A landscape with many valleys, sampled at points; each row gives a point and its height.
From any point a ball rolls to the lowest of the 2 points nearest to it. It stops when none of these is lower. Distance is the straight distance between rows; heights are no part of it.
Z_487 (h 62.6): [ 25   7  -2 -36  -8   1   4  -1  35   4  13  21  -4  -6   4  -4  14  -5
  24  37]
Z_861 (h 36.8): [ 18 -15  27  25  23  16  13  25 -13  12  36  -7 -44  19 -17 -19 -10 -13
 -24  22]
Z_102 (h 51.1): [ 18   0 -35   0   9 -31  -4  -3   5  -8  -5 -21  48 -35   5 -20 -17   4
  20  -6]
Z_955 (h 44.8): [-29  28 -36  -8 -14 -16  10 -24  18  -8 -24  -2   6 -10  15   7  -5  39
 -15 -12]
Z_319 (h 63.0): [  9   3 -17   9  -2   6  13  14  13 -34 -23 -43  16   9  10  22 -39   1
 -16 -40]
Z_548 (h 81.9): [ -5 -19   3  -8  12 -15   8 -16  18   5 -22  -9  29   4  -7  -6   4   9
  21  31]
Z_36 (h 76.6): [ 16 -13  18  21  -6  -5  13 -10  18  21 -12   9 -17   7  15  13   3 -48
 -35  13]
Z_613 (h 13.4): [ 41 -33   2 -29  11 -15 -10 -43   6  34  18   6   5 -27   2  10   0   2
   6  14]
Z_999 (h 74.9): [-32  18  22  19   4  33   6  39  -3  15   5   8  -2  17  -9 -32  -3 -17
  -7  36]
Z_105 (h 75.0): [  8  -1 -18  11 -11  26  20   5  -1 -29   1   6 -26 -13   2 -22   0 -15
 -46 -11]
Z_812 (h 50.2): [ -3  50  13 -18   5 -22  -4   9  -9 -27  -2 -14  35 -25  -6  47   5  23
  28 -46]
Z_606 (h 71.0): [-27   0  10  27   3  29  13  34 -30  -7   8  19 -28  12   0 -16  21   0
 -17  27]
Z_73 (h 44.4): [ -3  -3   8  41  14  -9  26  37 -18  18  34  33 -18  30 -15 -10  20 -26
 -51  21]
Z_390 (h 58.3): [-16   2  15  10 -19  10  -9  45 -16 -35  17 -12   4  40   5   5 -22  17
  17 -10]
Z_954 (h 47.4): [ 25   3  33  13   9  17   0   6  -5  35  22  22 -59  11 -15   7   8 -28
 -13   4]
Z_659 (h 65.2): [-10  -9 -14 -23  28 -21 -10   4   8 -10   5 -16  26 -36  -7  25   4  67
  14 -14]
Z_500 (h 55.7): [-25 -16 -17  20  -4  17  -2   6 -10   9 -11 -39 -27  38  -3  -5   0  14
 -23  12]
Z_353 (h 51.6): [ 16  -4  -5   2 -18 -31   8 -18  13   9  22 -24   1   7  24   8 -14  27
  39  12]
Z_521 (h 66.1): [-10 -17  -6  -6  -8 -25  -3 -14  27 -39  25  -7  58 -25  -5   6   1  24
  15 -13]
Z_175 (h 68.3): [-10 -12   5 -12  14  21  39 -17   4  36  -3  30  -3   4   3   1  11 -57
   0  10]
Z_479 (h 72.2): [-29   0  22  -3   7  -6 -25  -7  13 -39   1 -21  58 -33 -28  21  16  44
   7  -4]
Z_794 (h 41.9): [ 28  -2 -16 -10 -17 -29   6 -42  19   6  25 -40  32  -4   5  -6  -9  32
   2   5]
Z_344 (h 59.3): [ 10 -11 -13 -19 -36 -29 -16 -17  11 -37   5   9  28  -8   4 -12  -4  12
  -4 -10]
Z_727 (h 10.8): [ 24 -29  -2 -17   9  19  -7  32  -9  13  -3  19 -19  24  -6  -6  12 -30
 -16  15]
Z_470 (h 71.1): [-23  -6   0  13 -13 -34 -12 -12  -4 -20  -7   2  17  12  -5 -11 -12  21
  42 -22]
Z_715 (h 40.6): [-27   8   3  -6 -26  25 -17  -3  -4 -14 -12 -25  11  18  19  13 -12  35
 -25  -5]
Z_802 (h 51.8): [-35  21 -29 -32   4 -18 -12 -26   5 -11   1  -3  21 -32  -9  15 -16  38
 -19 -43]
Z_926 (h 59.0): [ -3  24 -17 -18  18  -7 -15  -7   0  -6   3 -25  66 -20  -4   6 -17  29
  17 -30]
Z_535 (h 80.7): [ 28  -7  -2  12  10  23  -5  15 -32  12  10  42 -39 -13   6   9  38 -62
 -34 -18]
Z_592 (h 83.5): [ 18   8   3  15  26  22 -24   0 -30  29  -6  38 -24  -6  11  37  46 -47
  -2 -26]
Z_582 (h 39.4): [  2  46   9   1  13   5 -13  29 -23 -20 -12 -14  16 -15  12  16 -12  18
  31 -43]
Z_299 (h 41.5): [ 28 -17   9  -1   1 -15  -9 -17   4   4 -17  22 -28 -28  -8  -9  11 -29
   4  -5]
Z_569 (h 58.4): [ -6  38   1 -39   2 -32  -9   8   4 -15  39 -25  48 -32  -8  60  27  21
  11 -52]
Z_603 (h 60.6): [ 17   7 -10   6 -17 -27  10  -2  20  10 -11  -8 -38  17  15  -2 -21  30
   0   4]
Z_888 (h 57.2): [ 28  -9  11 -18   4   3 -35   2   5  23 -25  28 -10  -1   2  17  38 -29
  -3  43]
Z_844 (h 61.6): [  6 -10  16  15  -4   0  16 -15  -3  -1   5  26   7  -6  13   8  47 -30
  35  23]
Z_532 (h 25.2): [ 26 -33  18  10   5  23   0   4 -12  -8   4  -3 -24   4  -3 -15 -12 -23
 -13  13]
Z_811 (h 49.3): [-48  16   7  16 -15  13  -1  23   9  -5  -2 -23 -22  30  -2  13 -17  33
 -35   1]
Z_245 (h 66.7): [-14   1   1  18 -16   8  13  10 -13  -4  -4  12 -15   0  24 -15  23  -4
  15  17]
Z_744 (h 57.6): [ 12 -12 -24 -38   6 -13  -9  14  32   2   6  -4 -26 -13   0 -10 -28   8
  22  25]
Z_898 (h 60.5): [ -3 -15   7   8   6  11   4 -22  -7  39  -3 -33 -32  -3  -6 -16 -16 -30
  12  25]
Z_107 (h 35.8): [ 12   0   7  21  34  19  21  37  -6   4   8  22 -20  15 -41  -9  36 -51
 -43  20]
Z_139 (h 64.3): [ -1 -14  -3   4   1  15  18 -50  -9  10 -16 -25  -2 -11 -10 -24 -15  -6
   7  -4]
Z_770 (h 35.6): [-25  18 -10 -20 -25  21   9 -28  22 -15  -4  14   5 -17  10  -7  11  39
 -13  18]
Z_528 (h 64.6): [-22 -20   5   1 -26   3 -15 -16  -8 -20  -6  27  -6   5 -20 -32   9 -32
  -2   5]
Z_598 (h 29.2): [ -4  -5 -18 -22 -15  12 -30   8 -16  -5 -21  -8  18  13  25  -9   0  17
 -29  16]
Z_464 (h 41.6): [ -6  -6 -17 -39  -8   0 -23 -26  -5   8   6 -14  45   1  11  -6 -28  32
 -17   1]
Z_856 (h 65.9): [-17  -9  12   1 -13  -5 -14  21 -15 -42   2  13  33   0  11  14 -13  26
  30 -17]
Z_758 (h 56.2): [-28  21  10   8 -21  20   7  16  -5 -12  39   1 -26  39 -22 -34 -29  -5
 -12  -6]
Z_332 (h 50.4): [ -5   6   1 -11 -21  16   5  24   3  -8  26  11  -7  34   1 -20 -28  -9
  22  -1]
Z_6 (h 77.5): [-27  -9  13   3  18 -14 -22  -8  10  -5 -11 -19  40 -18 -17   0 -13  35
  33  19]
Z_649 (h 73.9): [-21  12   1   5  12  -7  -2  12   7 -22 -31 -29  20  16 -19  27 -14  33
  18 -26]
Z_15 (h 73.8): [-14  28 -26  45  -2  -6  15  47  -6  -2 -11 -17 -32  37  -9 -16  10  14
 -18  -3]
Z_534 (h 58.5): [-24  12 -24 -33  10 -29 -25   0   2 -10  33 -15  42 -42 -16  40  14  49
  -5 -40]
Z_873 (h 76.7): [ 12 -11  -6  12  13 -31   2 -22  18  21  -1   1  33 -53   5  -8  33  31
  -9  31]
Z_98 (h 64.4): [-19 -21  10   1  10  21  20   6 -12  20   9   3  11  19  11 -21  -8 -51
   3  10]
Z_693 (h 78.0): [ 28   6 -21   2 -10  10  18   6 -12  -1   0  41 -26 -13  12 -24  19 -47
 -21 -10]
Z_797 (h 69.6): [-23  -4   8   0  -8 -16 -30 -28 -27   0  -4 -32  18  -4 -12  -3 -18  43
  31 -35]
Z_157 (h 81.2): [ -5  12   5  46 -11 -18  -8  21 -23  -5 -15 -12 -18   9  14  -8 -18  20
  19 -19]
Z_397 (h 72.3): [  7   7  10  -5   1   1  18 -35  27  27 -13  20  -3   3  10  30  18 -71
 -14  -9]
Z_150 (h 40.9): [ 13   1 -24   1  16 -20   2  -9   3  10 -22 -42  22  -9  24   6 -37  31
   7  -9]
Z_447 (h 49.9): [ 24 -30  -4 -16  12 -34 -11 -10  20  -5  -4   5 -22 -33 -20 -10 -11   7
  26   8]
Z_750 (h 71.2): [ 24   1 -10  22   1 -16  28 -32  14   2  -3   5  -6 -41  24  -3  28  20
  15  12]
Z_536 (h 50.6): [ 22 -21   7   4 -19  -2  -2 -19   2 -27 -13  19   4 -26  19  -9   9  -5
 -15   7]
Z_417 (h 55.1): [  5   2  30   2   9  10   2  -7   6  51  12   8 -52  -6   4  -4 -13 -31
  13  29]
Z_651 (h 78.8): [  4 -33  -6   7  23   3   8  12   2 -19 -30 -15   5  21 -13   5  -8  19
  16   4]
Z_336 (h 56.5): [ 13   5  20 -24 -10  18  -1 -25   8   6   9  24  -3 -16 -10   1  38 -18
  51  36]
Z_539 (h 70.3): [-15   5 -22  29   3 -22  12  34 -10  29  -5  -1 -29  30   5 -23 -12 -11
 -23   5]
Z_92 (h 37.0): [ 15  -4  46   6  25  21 -17   5  10  18 -10  51 -22  11 -17  33  31 -39
  10   8]
Z_414 (h 47.3): [ 35  12  36 -12  11   6 -28 -22  20  20  -4  38   6  -9  -9  37  39 -27
  18  11]
Z_326 (h 56.9): [-20  17   9  10   6  19  25  12   9 -15 -15 -38   2  22   0  34 -34  19
 -37 -31]
Z_279 (h 68.8): [ -5  38  -3   9  -8  -7   0  20  -8 -25 -40 -46  24  22   1  26  -7   4
  -5 -45]
Z_443 (h 59.4): [-15  -2  15  22  -5  -6  23  23  10  15  26   7 -25  22  -1  -8  -3 -52
   0  21]
Z_818 (h 66.4): [ 26  -7  -1   5  -2  -4  36 -48  -6  17  11  -1 -16 -20  21  12  40 -23
  23  10]
Z_29 (h 42.2): [ -5 -21   7 -24 -24  16 -12 -10 -18   6  18   1  -4  20  13 -17 -15   1
  16  26]
Z_992 (h 30.1): [ 17 -38 -25 -32   4 -10 -12 -40  -2  14  23 -13  25 -12  -5  -9  -8  30
  -5   7]
Z_669 (h 77.6): [-20  36 -10  34  10  -6  15  37  -3 -24 -28   0 -19  12  -2  -3 -16  28
   5 -35]
Z_284 (h 26.1): [ 18  19 -15   1  17  18  11  15  -2 -15  -8 -18  10 -28  27   8 -23  34
  13 -16]
Z_97 (h 25.5): [ 17  -3  12  -7  31  21 -11  42   4  13  -5  48 -21  21 -28   8  38 -49
 -11  18]
Z_899 (h 31.3): [ 29 -25  12 -23   0  -9   1 -12 -10  35   7  18 -10  17  16  -2  -8  -2
  10  19]
Z_726 (h 68.6): [-20   2  -7 -11 -10  20  -6  -7   2 -30 -22   1  11 -14 -11 -30 -13   0
  -4 -10]
Z_585 (h 66.3): [ -1 -10 -20   4 -18 -26   7   1  -3  30 -10   9 -45   5  25  -6  -3 -11
 -18   4]
Z_824 (h 61.0): [-11   1  13  27 -33  14   2  -1 -13  -5  23  26 -31  28 -30 -34  10 -32
 -24   5]
Z_420 (h 64.9): [-25   9  -6 -25  12  15 -18 -10 -25  -9 -10 -36  33  -9  -3  -3 -39  15
  15 -32]
Z_658 (h 52.2): [ 13  38 -19 -28 -15  18 -18  -9  16   0 -13 -26  39   6   0 -11  -6  30
  -1   9]
Z_595 (h 71.9): [ -8  -6 -12  13  13  19  10  14  -8 -20 -28  20  -7   2 -10 -32 -25   1
 -26 -23]
Z_358 (h 52.5): [ 10   4  23  20   1  10  18  17  -4  25  46  40 -20  38   3  12  17 -63
 -32  13]

Call two points neighbours if one is among the 2 nearest of the other. Go from one point of each pair to the other, from neighbour to neighbour, staying as low as possible. Name the highest point that can't be avoided.
Z_727, Z_770: Z_726
Z_336, Z_299: Z_487
Z_284, Z_770: Z_534
Z_598, Z_613: Z_464

Write out the way that a ball takes from each point below.
Z_669: Z_15 Z_539 Z_585 Z_603 Z_353 Z_794 Z_992 Z_613
Z_548: Z_6 Z_479 Z_521 Z_344 Z_536 Z_299
Z_651: Z_649 Z_279 Z_319 Z_326 Z_811 Z_715 Z_598
Z_139: Z_898 Z_417 Z_954 Z_861 Z_532 Z_727
